Points, in no order, along strands that fork, close into loops and pass close to each other.
(in the rows, 128 means zero)
Two points are linked if the straight distance between their rows is under 94.6. Some points are linked to none.
<1263>: [181 102 149 102 150  60 199 139 104 122 125 110 137 146 174 172 163 141
 149 107 155]
<1757>: [ 56 114 136 173 130 149  93  98 168 136 146  92 131 142  97 113 193 118
 146 145 154]
<314>: [131  96 143 147 172  96 144 166  86  99  86  85 145 125 168 167 136 150
 132 160 170]
<2705>: [146 116 133 112 116 100 150 123 150 115 142 232 123 123  64 178 150 130
 116 133 123]
<1180>: [185  78 146  57 126 132 150 142 135 104 113 138 153 187 120 122 176 161
 173 102 131]
<882>: [187 139 127 142  93 147 149  70  78 155 115 125 139 171 195 111 110 111
 127  92 108]
<1941>: [224 122 105 103 139  77 152 169 167 162 123 172  95 125 125 112 116 167
 153 123 106]
<1700>: [ 93 122 122 130 125 183  55 146 118 105  72 154 149 146  69 122 142 140
  93 173 124]
<2742>: [144 121 153 123 114 146 156 116  91 111 125  94 134 155 157 160 116 140
 116 124 136]
<1013>: [ 84 140 119 135 137 165  74 136 168 119 134 175 150  91  82 106 112 106
 131 135 108]
<162>: [124 163 110  94 123 143 101 133  81 103 104 182 131  96  72  70 104 118
 105 107  92]
<201>: [ 57 150 112 119  93 128 108  92 133 129 174 180 115 113  39 125 152  72
 106 130 134]
<2477>: [116 102 121 117 100 113 127 114 141 112  84 102  92 231  90 157 172 154
  89 148 133]
<578>: [151 152 118 141 142  83 177 138  70 140 139  86  97 106 156 131 111 142
 111 106 151]
<965>: [ 65 154 112 176 114 126 120  61  80 122 123 133 121 145  90  86 177  97
 112  98 144]
<1622>: [141 129 128 165 136 130 136  83  95 139 130 180 171 109 178  96 115  85
 164  77 122]
<110>: [121 144 125 118 121 172  99 139  86 131 112  78 132 142 126  87 119 146
 118 131 128]
<1605>: [179 135 114 135 141  94 145 138 109 164 127 127 140 106 202 114 106 122
 133 111 134]
<94>: [144 137 139 107  96 178 126 112 145 140 169 111 134  97 151 142  78 108
 140 132 105]
<1143>: [118 109 153 115 107 143 136 118 156  94 143 219 138 127  75 201 131 120
 116 149 120]
<1129>: [105 165 114 101 151 127 103 156 120 127 150 121 115  58  96  47  94 110
 143 112 104]
<1024>: [ 66 168  99 159 145  97  76  98 127 136 100 160 126 107  95  60 123  71
 105  99 122]
<2141>: [132 108 138  47 127 116 132 160 158 154 171  66 148  84 161 126 171 136
 154 153 151]
<767>: [155 142 111 138 128 129 111 153 179 142 131 150 110 116 131 144  79 132
 112 142 105]
<2716>: [174 153 102 159 154  99 119 139 127 164 108 159 130 107 171  94  84 113
 129 102 107]
<1061>: [125 165 113 106 109 161  96 120  84 158 141  62 150 103 164  51  99  94
 130 119 112]
<2154>: [ 69 142 131 160 134 168 118 115  94 102 123 125 124 100 109 127 114 116
 104 131 126]
<1721>: [144 118 161 117 131 128 178 121  69  81 113 137 130 151 105 163 162 166
 127 109 146]
<1403>: [105 138 121 128 132 160 109 142 147 104 128 199 125  77 100 161  60 103
  96 143  93]
<607>: [ 81 133 113 186 177  94 141 155 100  93 113 119  88  73  97 162 118 142
 101 151 154]
<2311>: [101 153 134  99  87 204  96 110 108 114 145 138 135 118  83 103 105 120
 111 129  91]
<1436>: [123 166  92 139 103 128  89 109 170 157 137 109  94 155 115 100 106 121
  97 133 112]
<1243>: [165 133 127 140 143  59 178 131 141 160 165 122 104 114 156 130 155 133
 152  97 155]
<528>: [ 70 126 152 134 124 149 120 132 182 125 171  82 104 109  81 163 145 131
 128 161 142]
<850>: [131  99 136  95 113 158 102 140 153 111  92 130 146 194  99 114 167 165
 139 137 131]
<419>: [ 93 163 121 115 110 165  94 116  83 159 157  38 121 110 127  49 133 112
 130 129 121]
<1050>: [112 162 114 170 130  75 171 111 100 143 163  63  71 113 134 133 134 132
 107 109 158]
<2018>: [150 174 103 133 136 127 114 127  51 125  78 135 115 126 130  78  79 130
  83  93  98]
<2354>: [ 99 162 124 102 112 176  99 129  84 117 131 101 116 109  72  71 120 135
 112 128 104]
<1409>: [110  95 161 165 159 105 166 121 133 104 153 172 178  97 168 165 143 108
 177 118 157]
<2616>: [ 94 165 111 117  94 142 136  87 147 130 187 161  83  79  85 134  92  77
 110 118  92]
<121>: [ 96 131 106 190 156 114 106 150 101 101  78  92  88 112 103 149 124 143
  82 168 154]
<842>: [183 120 133 101  92 137 154  91  65 146 119 103 158 152 209 119 130 119
 128 108 129]
<1656>: [ 71 142 115 122 139 148  89 150 136 107 120 197 130  78  64 126 102  99
 100 146 112]
<2182>: [104 161 120 147 154 142 121 128  69 125 107 112 126  77 160 104  59  92
 109  99 116]
<2008>: [ 95 116 136 135 163 133  96 168 162 127 138 116 130  95  85 109 161 154
 158 150 154]
<1888>: [ 89 145 126 148 121 119 139 111 112 136 163  46  85 113 106 121 158 134
 124 125 162]
<2638>: [112 130 142 110 131 151 182 120  77 106 178 149 114  58 145 135  95  98
 154 101 127]
<1229>: [127 158 121 126 111 119 147 132 106 123 135  71  68 141  99 147 116 163
  83 139 136]
<602>: [135  98 134 113 170  92 145 176  94 114 121  78 121 102 107 114 184 175
 156 134 185]
<205>: [119 122 134 102 146 167 129 159  56 126 117  99 172  66 189 122 101 124
 120 141 136]
<1890>: [158 107 127 109 151  67 153 159 177 120 141 155 106 138  86 133 179 172
 157 114 155]
<1649>: [102 114 140 139 166 154 119 168  99  90 106 148 141  96  90 137 131 159
 132 143 145]
<446>: [123 147 134 177  97 113 170  68  83 133 113 209 123 159 124 166 138  86
  80 108 105]
<207>: [111 125 139 156 137 171 114 109 103 117 122 155 187 108 173 116  99  96
 148 106 126]
<2466>: [ 98 119 106 159 134 142  67 143 143 116  69 155 136 157  91 145 128 132
  81 177 140]
<1437>: [179  87 130  75 103 168  98 138 155 147 113 131 186 152 191 105 111 121
 165 146 119]
<1827>: [ 64 122 149 131 154 171 107 139 116 138 166 121 167  64 136  95 132  96
 170 126 137]
<566>: [157 134 124  99 150 110 159 177 104 122 159 145 112  52 120 127  89 148
 145 117 131]
<1188>: [112 129 121 127 141 122 142 143 115 144 166 109 148  47 193 143  85  93
 137 135 141]
<1246>: [168 135 117 131 111  92 152 123 110 136  90 167  99 191 109 124 156 154
  93 113 129]
<20>: [122  92 144  94 103 160 128 121 145  95  89  82 122 228 116 172 146 150
 107 144 114]
<835>: [ 86 104 175 135 135 157 125 137 164 112 146  70 163 119 163 208 116 107
 136 173 135]
<349>: [121  68 137 107 148 139 107 178 160 116  81  75 149 176 155 156 130 151
 135 165 139]
<838>: [126 142 115 148 155 114 145 138 161 131 160 193 105  45 129 138  76  91
 144 111  99]
<983>: [175 147 101  98 126 111 121 152 105 139 122 112 123 143 126  53 136 161
 145 107 132]
<2729>: [129 167 109 189 140  71 177 120  96 149 117 173  79 109 123 145 115 110
  74 101 110]
<890>: [115  89 167  94 108 171 131 105 148 105 124  76 144 211 117 159 176 136
 143 130 126]
<233>: [ 79 104 174 108 139 162 118 147 160 131 175  48 123 115  95 157 166 137
 150 162 142]
<1747>: [ 40 139 138 137 118 170 104 128 152 120 167 105  93  87  59 150 135 120
 103 166 127]
<619>: [ 82 144 139  83  96 196  96 127  96 105 141 171 128 107  40 111 130 122
 101 143 100]
<2463>: [115 100 130 120 149 112 116 161 168 122 113  91 114 152  96 125 172 169
 144 147 162]
<1641>: [127  72 147 115 164 113 130 172 132 113  90  77 171 145 178 168 145 141
 145 167 159]
<501>: [174 124 121  54 103 146 117 162 145 146 149  86 124 130 127  91 118 155
 151 142 121]
<888>: [105 172  81 120 147  92  80 154 133 128 118 140 100  93  51  57 131 127
 103 133 119]
<960>: [173 128 135  82 102 133 157 113 110 147 168 101 132 107 158 116 127 131
 154 111 130]
<2689>: [177  98 136 104 137 106 159 133 130 139 138 145 167  81 216 169 114 115
 151 139 137]
<1344>: [138 128 128 160 130 168 102 118 104 129  96 128 177 140 192 125  85 109
 123 125 125]
<2724>: [ 39 134 134 156 131 168  77 108 149 134 156 114 128 106  73  92 177 109
 138 144 131]
<615>: [170 101 118  62 136  74 155 164 171 153 163  86 126 106 166 135 155 140
 157 135 155]
<32>: [112 166 114 152 110  94 172  90  92 133 149 162  70 111  92 140 132 106
  84 100 117]
<599>: [161 105 127 168 160 110 120 151 168 146 101 166 167 136 200 152  98 122
 145 135 134]
<2336>: [ 77 125 143 185 141 174 105  99 114 100 108 173 180 130 146 140 109  96
 131 122 127]
<2736>: [125 127 142 101 118 126 154 148 127 107 138  58  71 148  81 174 138 171
 101 149 139]
<2502>: [ 84 107 159 147 122 144 127  87 133 113 137  85 137 170 101 128 208 132
 150 126 158]
<2739>: [149 140 138  96  80 196 116 106  67 128 114  77 142 171 140  91 122 145
 117 116 116]
<196>: [160 108 141 106 154  69 176 155 150 129 159 104 122 110 154 166 146 144
 151 126 160]
<932>: [103 100 129 155 155 133  89 156 176 141 117  95 161 136 156 128 136 128
 150 157 160]
<2504>: [112 142 152 157  94 142 170  80  86  98 129 190 118 138 121 203 106 103
  82 129  99]
<1699>: [152 178 105 174 113  88 170  93  84 169 112 136  79 138 142 113 114 114
  79  84  98]
<1114>: [140 119 140 119 148 114 157 151  70 103 107  94 116 130 116 130 150 174
 130 124 159]
<820>: [ 86  91 172 167 153 150 122 122 131  90 111 130 185 143 144 170 157 125
 154 145 152]
<341>: [112 141  89 148 168 119  67 161 101 116  62 141 128 122  81  61 144 149
 112 139 137]
<1479>: [124  88 151  97 122 144 128 141 215 115 139  76 131 187 145 199 125 120
 138 156 115]
<1130>: [120 110 148 106 130 130 181 115 110 128 194 147 148  52 170 144 125  93
 179 111 146]
<1363>: [ 55 143 132 118  99 159 133 120 122 101 172 150  91  89  45 173 119 105
  82 157 123]
<2423>: [ 85 133 137 155 133 140 146 109  63 120 143  62 115 107 122 115 154 132
 133 121 160]
<762>: [112 168 101 100 149 125  78 163 131 125 135 118 118  82  60  30 119 136
 129 132 101]
<2236>: [141 127 108 148 123 111 114 134 145 135  85 132 107 190 131 131 128 154
 100 137 129]
<2388>: [115 165 119 148 100 117 174  72 121 143 181 160  75 102 112 131 116  88
 118  92 103]
<1190>: [ 96 121 124 125 154 104 126 158 139 151 169  72 134  66 146 113 154 126
 153 143 173]
<503>: [170 148 130  77 110 160 140 149  72 102 122 144 113 116  91 106 105 172
 115 115 105]
<810>: [120 141 126 125 136 154 129 133  77  90 107 194 135  95 103 125  92 125
 108 109 110]
<288>: [104 131 124 172 151 107 126 123 116 115 121 131 124 124 114 123 151 138
 128 121 157]
<1628>: [209 124 123  90 114 131 147 146 133 149 122 133 105 135 154 142  83 151
 131 131 102]
<2088>: [136 137 140 184 122  83 176  88 108 130 106 201 126 162 125 163 163 116
 103 106 121]
<89>: [ 72 117 112 185 144 113  76 134 173 114  93 144 126 142  89 168 148 121
  95 181 155]
<2101>: [ 60 135 127 173 148 145 109  97 101  99 102 210 152 108 120 128 115  74
 112 108 122]
<1887>: [ 76 152  92 174 136  91  80  94 137 141 109 193 141 132  84  88 161  83
 107 115 140]
<2389>: [137 128 129 141 117 133 115  86 141 140 147 147 170 152 147  68 169 111
 178  93 143]
<653>: [129 132 101 176 146 105 112 143 100 119  61 108  97 166 125 136 123 161
  84 150 145]
<593>: [190 101 129  78 117 131 144 153 120 106  78 154 115 195 112 142 131 181
 116 120 115]
<2412>: [158  80 120  81 132 139 112 183 123 136  79  83 154 171 183 125 119 160
 131 150 143]
<1353>: [119 159  83 146 144 117  57 142 138 136  74 138 137 150 113  43 118 123
 112 127 116]
<2376>: [ 96 176  86 134 146 112  81 144 102 128  94 107  87  95  75  72  98 122
  79 129 115]
<1936>: [102 137 126 132  99 136 110 112 151 120 130 142 113 159  79 167 138 130
  87 155 133]
<1477>: [131 139 102 129 177 118  96 186  97 119  93 118 132  89 103  66 125 163
 136 132 141]
<1012>: [ 90  87 170 146 149 136 131 111 136 103 125  93 167 161 131 154 199 126
 168 139 163]
<459>: [158 149 111 158  97 121 124  79 121 154 104 156 123 194 146  95 146 123
 115  98 113]
<2468>: [100 121 136 192 119 109 125  74 139 115 101 162 149 196 128 162 173 119
 111 131 143]
<1003>: [ 71 127 133 185 158 107 139 133 121 132 153  65 128  77 168 164 111 102
 130 156 165]
<2068>: [110 114 142  91 111 156 112 110 108 160 157  71 180 123 170  79 188 116
 163 129 148]
<276>: [121 159 111 164 146 120 124 125 120 139 131 132 120  96 148 119  78 105
 115 108 119]
<304>: [111 129 158 142 117 134 195  93  74 101 169 148 118 100 142 161 116 112
 143  99 135]
<2110>: [191 129 147  56  72 170 158  92 107 133 168 102 115 127 131 129 114 139
 150 115 103]
<2097>: [100 101 134 154 165 100 118 156 182 106 113  95 109 137 101 170 161 156
 133 169 165]
<1706>: [144 157  91 138 142 125  71 129 153 147 109 150 153 130 141  41 106 106
 144 110 103]
<1668>: [162  97 122  89 136  87 129 151 193 132 134 142 126 171 101 104 182 166
 176 115 145]
<463>: [ 83 127 112 187 141 108  99  92 121 118  92 190 150 158  99 123 176 109
 110 129 156]
<1654>: [159 129 143 118 106  87 186  99 141 123 136 109  83 196 115 181 164 143
 107 111 119]
<1131>: [121 141 120 113  83 185  71  84 169 130 141 175 162 153  94  88 140 101
 137 129  96]
<1928>: [183 146 134 116 108 123 168 128 138 144 156 127  77 106 133 167  84 138
 114 127  99]
<447>: [112 152 114 145 143 113 131 153 131 129 145  81  83  95 113 141  97 146
 104 141 143]
<785>: [163 118 122  87 139 156 112 176 104 131 113 122 172  90 172 114  87 141
 136 144 127]
<1253>: [142 108 129 123 138 105 127 139 204 158 175 118 149  89 180 149 113 105
 164 144 144]
<1593>: [113 115 166 173 138 104 176 101 132 104 147 157 147 129 156 191 136 113
 151 116 139]
<1279>: [ 95  94 164 130 131 154 111 122 184 133 148  83 185 138 186 176 141  97
 152 161 144]
<1110>: [107 105 123 161 150  94 108 155 204 117  96 142 121 168 114 182 139 145
 114 172 143]
<1478>: [111 156 111 118 118 129  96 106 176 143 185 143 142  94  95  42 144 100
 179 106 109]
<2287>: [126 143 120 185 136 121 122 123 115 126  79 176 134 150 145 153 103 122
  82 133 113]
<1451>: [173 124 135  96 122 150 137 154  92 104  92 132 124 155 118 136 110 180
 107 127 124]
<259>: [ 95 131 134 132 146 143 146 142  62 124 144  85 142  60 171 134 101 112
 124 132 151]
<1581>: [ 35 144 132 150 118 168 114  90  96 117 156 101 104 101  67  94 175 102
 123 126 135]
<2586>: [140  82 116  85 117 144  86 173 174 127  84 114 133 202 121  99 136 170
 145 142 122]
<269>: [137 111 164 116 113 184 138 134 130  92 127 135 151 125 146 194  80 137
 122 147 109]
<1567>: [145 142 101 148 119  75 122 110 197 173 148 146 106 161 125  92 159 129
 145 110 131]
<473>: [109 106 167  70 130 154 125 160 144 144 176  59 142  91 131 147 156 137
 151 158 145]
<327>: [184  95 130  56 134 107 155 180 111 121 109  80 114 159 140 134 133 174
 136 129 140]
<1074>: [158 162  94 125 132  99 110 143 150 146 128 161 102 116 102  95 109 139
 113 121 110]
<2681>: [115 152 115 112 129 126 123 133 130 138 177 119 121  81 102  71 126 117
 157 108 128]
<2381>: [114 117 165  86 120 182 127 144  97 115 148  94 131 121  84 118 155 161
 140 136 130]
<1308>: [142 160 109 119 124 145 110 137 146 131 133 161  93  79 106 137  49 111
  96 126  78]
<1643>: [118 143 115 195 136  95 123  82 121 153 123 131 147 162 168  91 155 106
 141  88 151]
<350>: [155 171 111 112 134 120 101 123 116 144 120 139 118  74 144  59  44  89
 128  99  71]
<547>: [ 26 144 122 177 127 142 134  77  74 102 139 120  97 107  90 113 161  84
 114 113 148]
<1075>: [174 125 106 174 141  85 122 135 199 177 102 199 129 161 156 124 129 122
 142 120 110]
<1972>: [119 114 132 169 174 103 160 128 114 123 144 191 160  71 176 132 113  93
 171  96 147]
<1194>: [184 164 116 143 108 118 158  97  83 164 125 119 101 138 173 110  95 120
 108  91 102]
<1939>: [156 113 158 113 106 135 174  93  70 122 124  88 156 152 203 174 124 118
 124 120 136]
<2621>: [167 149 131 126 129 123 181 151  81 122 138 140  89  80 142 168  62 141
 102 118  99]
<22>: [ 97  90 145  90 142 146 105 139 123 152 134  89 199  96 191 109 198 124
 160 156 155]
<1952>: [ 73 154 117 182 155 109 137 120 134 118 141 156 104  85 123 153  93  92
 102 125 129]
<686>: [123 113 148 109 137 147 149 146 164 117 185 154 138  61 118 153 113 125
 173 130 130]
<1189>: [178 152 100 105 125 104 115 138 138 137 138 166 124 121 105  55 130 144
 154 107 107]
<728>: [171 163 101 152 143  84 139 131 138 167 112 190  95 103 124 105  98 111
 111 102  82]
<1988>: [130 109 136 132 127 127 118 153 195 119 111 110 116 168 136 190 102 143
 112 161 123]
<2041>: [154 151 117 146 133 110 138  75  86 139 129 184 145 119 143  55 129  93
 158  62 104]
<1272>: [123 164 107 112  95 150 104 119 172 140 169 145  89  93  87 142  70 105
  94 142  88]
<2229>: [ 90 141  95 164 138 105  87 144 195 146 133  88  86 130  96 128 132 136
 107 163 149]
<2377>: [149 151 123 131 132 133 155 137  76 105 103 186 110 104 116 156  77 138
  81 119  98]
<672>: [155 112 131  81  71 151 118  90 182 162 163  79 132 187 156 107 143 119
 163 123 120]
<2002>: [115 112 130 126 164 101 128 174 182 139 167 100 137  71 145 155 124 133
 158 153 162]
<899>: [132 137 128 108  66 194  95  78 140 124 123 156 151 189 103 104 152 120
 122 123 102]
<1982>: [144 124 152 100 126  94 179 124 127  98 147  97  87 157  87 172 167 165
 123 117 143]
<1940>: [ 48 131 143 136 146 163  95 126 134 146 182 111 146  77  97  67 169  99
 178 125 132]
<2391>: [137 178 108 105 131 131  86 124  83 117  86 143 134 111 102  33  84 112
 106 103  83]
<2732>: [159 162 117 157  87 145 129  49  89 160 115 143 132 168 165  77 118  91
 126  78  91]
<771>: [ 81 114 165 138 138 132 151 129 115 116 153  45 141  95 167 192 131 111
 128 167 156]
<909>: [168 114 150 126 129 142 150 129 126 100 111 182 141 139 136 178 102 148
 127 130 109]
<2288>: [182 115 157  60  72 166 155  73 159 127 173 130 116 155 101 144 140 135
 160 116  97]
<77>: [ 73 105 133 175 172 144  82 153 150 122 117 110 147 101 112 117 155 130
 150 157 157]
<1187>: [110 146  99 135  88 149  92 114 125 137  94  82  84 191  96 131 122 145
  62 162 125]
<2610>: [173 109 111 106 112 150  88 140 157 148  95 151 164 180 169  76 110 139
 159 128 111]
<526>: [140 116 128  81  85 149 113 122 202 147 155  81 106 186 114 120 143 138
 146 135 118]
<1661>: [ 55 153 109 164 163 112  84 110 122 113  92 191 133  82 113  87 100  65
 114  96 118]
<1855>: [110 142 103 136  84 130  90 115 148 149 107 135 100 192  86 165 117 113
  54 172 125]
<823>: [138  99 146 108 144 125 127 141 130 132 131 116 167 136 140 110 169 147
 171 121 160]
<1331>: [135 123 143  85  82 165 113  95 139 158 163  76 157 160 156  83 164 113
 165 118 129]
<710>: [164 126 112 103 159 119 115 180  83 115  92 140 149 124 116  65 144 177
 151 118 147]
<455>: [ 74 103 171 151 131 152 140  93 116 123 167 116 189 112 166 134 173  91
 176 119 160]
<2159>: [132 110 130 161 137  91 129  93 141 152 137 127 172 164 182  94 186 112
 177  98 170]
<1034>: [166 159 109 170 136  57 171 129 155 180 149 135  76 118 142 124 127 128
 117 104 122]
<2081>: [179 138 126 132 113 148 150  90 124 148 138 179 119  97 146 139  75 104
 141 111  75]
<552>: [ 97 114 142 117 164 113 145 168  98 117 156  87 129  58 114 125 154 148
 155 139 171]
<1604>: [117 137 166 166 111 118 190  79 100  99 149 151 119 139 139 198 125 115
 118 116 115]
<1849>: [ 67 122 128 215 158 121 111 115 119 122 117  76 127 109 151 143 129 109
 126 151 164]
<2473>: [ 70 151 114 209 151  82 150 115 113 121 130 120  82 104 116 170 118 110
  88 137 145]
<1019>: [223 135 110 108 129 109 148 158 132 146  99 177  96 132 131 125  93 165
 118 123  89]
<1789>: [104 139 122 181 168 138 125 155  79  96  80 143 124  97 137 156  67 127
  84 141 125]
<1220>: [181 154 110  92 121 111 158 152  70 143 143  86  96  98 145 110  90 154
 115 116 130]
<731>: [170 148 124 132 123  90 176 150 132 129 127 144  71 131 113 185 104 158
  84 136 113]
<2645>: [174 118 126 125  81 139 135  81 127 141 101 144 130 222 158 111 140 138
 127 105 108]
<1892>: [146 163  89 137 146 121 111 160  70 127  77 106  97 130 120  91  89 159
  84 123 124]
<806>: [155 141 120 185 166  55 169 156 157 157 123 167 100 107 147 156 119 134
 122 116 130]
<1877>: [162 108 139  91 119 152 119 137 120 106 103 166 165 173 106  89 168 169
 164 114 132]
<2012>: [164 115 123 107 136 143  96 148 182 130 140 183 168 112 114  88 128 134
 185 129 118]
<2032>: [122 122 148 133 134  97 185 109 114 111 177 151 119 104 107 134 171 136
 167  90 155]
<2197>: [115 115 126 135 164 116 132 146 101 132 138 144 181  59 193 113 120 103
 156 120 157]
<2171>: [ 97  95 150 101 130 155 110 137 155 149 144  86 196  96 211 153 151 104
 143 166 145]
<1433>: [176  88 118 132 124 113 128 137 154 157  83 126 151 199 215 136 111 128
 139 129 122]
<1999>: [166  85 111  77 130 101 113 179 171 137 106 117 134 182 130  89 156 170
 166 127 140]
<623>: [146 117 121 133 144  72 140 144 191 132 141 211 119 128  80 151 163 146
 137 128 137]
<2056>: [151  88 124 101 124 113 113 140 201 163 137 107 168 131 219 151 121 106
 154 155 135]
<1682>: [154 124 126  82 106 118 129 138 172 153 180  86 113 134 118 100 149 142
 166 124 136]
<993>: [162  82 126  97 115 120 135 147 123 133  81  91 135 210 180 128 127 155
 131 122 129]
<630>: [180 167 107  92 106 123 146 132  80 130 141 119  87 108 104  87  95 151
 113 104 100]
<2003>: [161 135 149 186 136  75 208 105  97 132 123 172 115 141 161 166 140 127
 124  95 121]
<2242>: [ 75 148 140 139  91 156 160  95 103  97 158 159  96 112  90 192  99 100
  80 139 109]
<1978>: [123  79 143 117 170 104 134 166 119 100 101  64 114 148 100 136 200 169
 152 147 171]
<1859>: [108 133 119  97 123 183  56 165 147 126 109 141 142 133  64  89 134 153
 117 169 104]
<1345>: [183 101 111 146 138 106 118 154 184 155  86 168 136 178 180 130 107 141
 141 129 114]
<1090>: [176 118 118 147 135  88 135 126 186 150 127 216 129 136 116 125 150 135
 156 114 119]
<958>: [112 101 153 102 148 109 171 144 125 126 177 122 165  53 164 150 154 115
 170 127 167]
<2393>: [ 81 129 121 131 151 142  82 150 187 130 160 146 143  82  80  96 144 126
 161 141 131]
<1825>: [117 128 129 130 139 125 144 144 190 124 187 177 101  55 101 166  92 113
 147 132 115]
<2278>: [177  79 144  54 133 134 132 160 144 123 123 124 172 148 157 128 154 145
 171 128 139]
<1551>: [187 125 112 109 115  99 145 115 143 177 152 117 136 122 192 109 123 116
 157 115 131]
<861>: [186 131 117  62 117 162 105 177 114 133 124 123 143 109 131  78  85 156
 145 140 102]
<108>: [111 115 137 171 176 127 133 166  69  94  88 111 143  92 154 161  95 143
 115 152 153]
<333>: [166 148 105 143 113 116 113  70 140 163 141 163 150 146 149  42 137  97
 171  83 103]
<1042>: [133  74 151  78 118 144 141 121 174 113 132  63 155 208 152 176 164 119
 152 133 124]
<1870>: [107 151 111 188 137  99 122  98 133 174 147  73 129 122 201 124 107  83
 117 122 151]
<2126>: [185 115 159 139 140  72 215 114  97 137 145 149 125 117 174 178 140 128
 151  97 126]
<368>: [141 102 141  97 153 118 147 160 147 128 177 150 165  63 133 116 146 135
 187 118 152]
<2280>: [161  97 146 149 158 102 146 147 151 131 126 163 173 102 208 188  98 111
 155 141 135]
<1157>: [141 128 118  76 109 159  87 169 172 127 129 135 124 143  75  89 130 166
 134 151 109]
<2298>: [163 166 105 151 118 109 144 136 108 148  96 138  77 146 126 153  85 143
  55 132  98]
<1227>: [ 99 120 113 130 125 141  81 161 205 144 120  68  98 157 111 132 115 148
 114 175 136]
<1158>: [146 124 156 116 105 130 166 116 148 114 133  67 108 185 158 212 103 129
 106 145 111]
<1322>: [126 112 142  67  98 163 122 132  91 154 130  28 137 153 159 106 160 142
 126 148 141]
<741>: [148  98 158  64 131 123 175 144 141  96 146  65 120 169 112 188 159 148
 140 130 133]
<1031>: [195 113 143  91 102 139 157 115 130 112 108 189 117 160 109 167 122 156
 123 123  96]
<775>: [ 93 109 137 143 112 125 118 103 122  98  94 103 110 186  71 161 201 144
  98 160 156]
<976>: [130 106 174  97 124 149 159 131 107  94 127  73 136 154 129 187 141 146
 128 139 139]
<1781>: [113 117 120 111 107 159  97 153 155 132 104  53  88 177 100 136 120 165
  96 168 129]
<984>: [143 109 165  97  99 157 148 103 165  85 139 174 132 152  90 208 131 134
 121 144 103]
<975>: [168  97 125 138  95 134 120 109 157 149  74 145 130 232 177 133 119 133
 120 123  98]
<2142>: [115 149 110  79 117 148 107 145  78 101 113 181 120 102  36 103 124 135
  91 133 113]
<2457>: [163 114 154 115 104 112 177  90 116 104 107 137 115 215 122 176 163 147
 113 105 115]
<2340>: [110 151 124 174 115  82 162 104  77 119 106 124  80 164  95 179 148 138
  61 141 142]
<2168>: [135 122 148 149 127 180 117 131  97  99  87 142 163 149 170 172  73 138
 104 145 114]
<2535>: [ 64 117 150 199 147 149 117 107 144  93 119 143 167 135 146 177 127 109
 132 151 142]
<1763>: [131 169 102 126 138 144  94 146  81 146 104  76 134  95 164  74  63 113
 103 119 114]
<376>: [166 140  94 146 116 123  86 115 166 166 100 157 139 173 162  67 105 114
 140 114  97]
<2654>: [149 138 131  89  73 179 116  95 105 122 122 125 135 191 103  85 149 148
 124 111 109]
<359>: [126  96 121 139 133 122  97 148 190 154 114  86 151 165 192 138 112 121
 139 155 145]
<1461>: [164 127 140 128 118 116 163 108  76 104  91 172 126 180 112 147 158 162
 104 106 133]
<1572>: [ 89 130 151 144 108 148 134 102 158 107 159 135 123 130  93 174 139 123
 118 138 128]
<1266>: [159  92 153  71 134 128 152 147 139 123 141 109 170 102 182 166 136 129
 150 138 141]
<518>: [154 135 134 111 105 170 129 103  99 117 133 154 151 127 130 104 112 128
 142 101 111]
<744>: [ 86 149 118 142 114 153  82  85 165 135 154 166 160 124 100  63 151  86
 153 106 112]
<452>: [ 68 156 107 206 141 102 114  68 107 138 117 137 124 135 129  94 153  93
 119  93 145]
<2137>: [133 174  86 147 136 102 107 144 102 140  90 130  77 126  98 112  91 138
  59 130 115]
<2428>: [156 122 152  80  67 160 150  77 172 112 161 151 106 161  83 187 135 130
 119 131  93]
<1991>: [142 147 111 167 164  83 153 160 162 143 140 186  95  69 132 161  80 118
 118 121 106]

A fork is a point with three links, a tip a point with one. Leave the first point through the second and follow the links. Name the first fork or tip that comes.
<619>, <2311>: <2137>
<623>, <1890>: <2278>
<1034>, <806>: <1604>
<2610>, <376>: <1074>
<1131>, <899>: <162>

A piece is all that can be reached along the links. How many separate loops has the piece of each point below (a circle has one, a figure eight two, a Y none), and how many tips (points with one link)?
<602>: loops 5, tips 7
<2298>: loops 2, tips 1
<806>: loops 2, tips 2
<452>: loops 1, tips 3
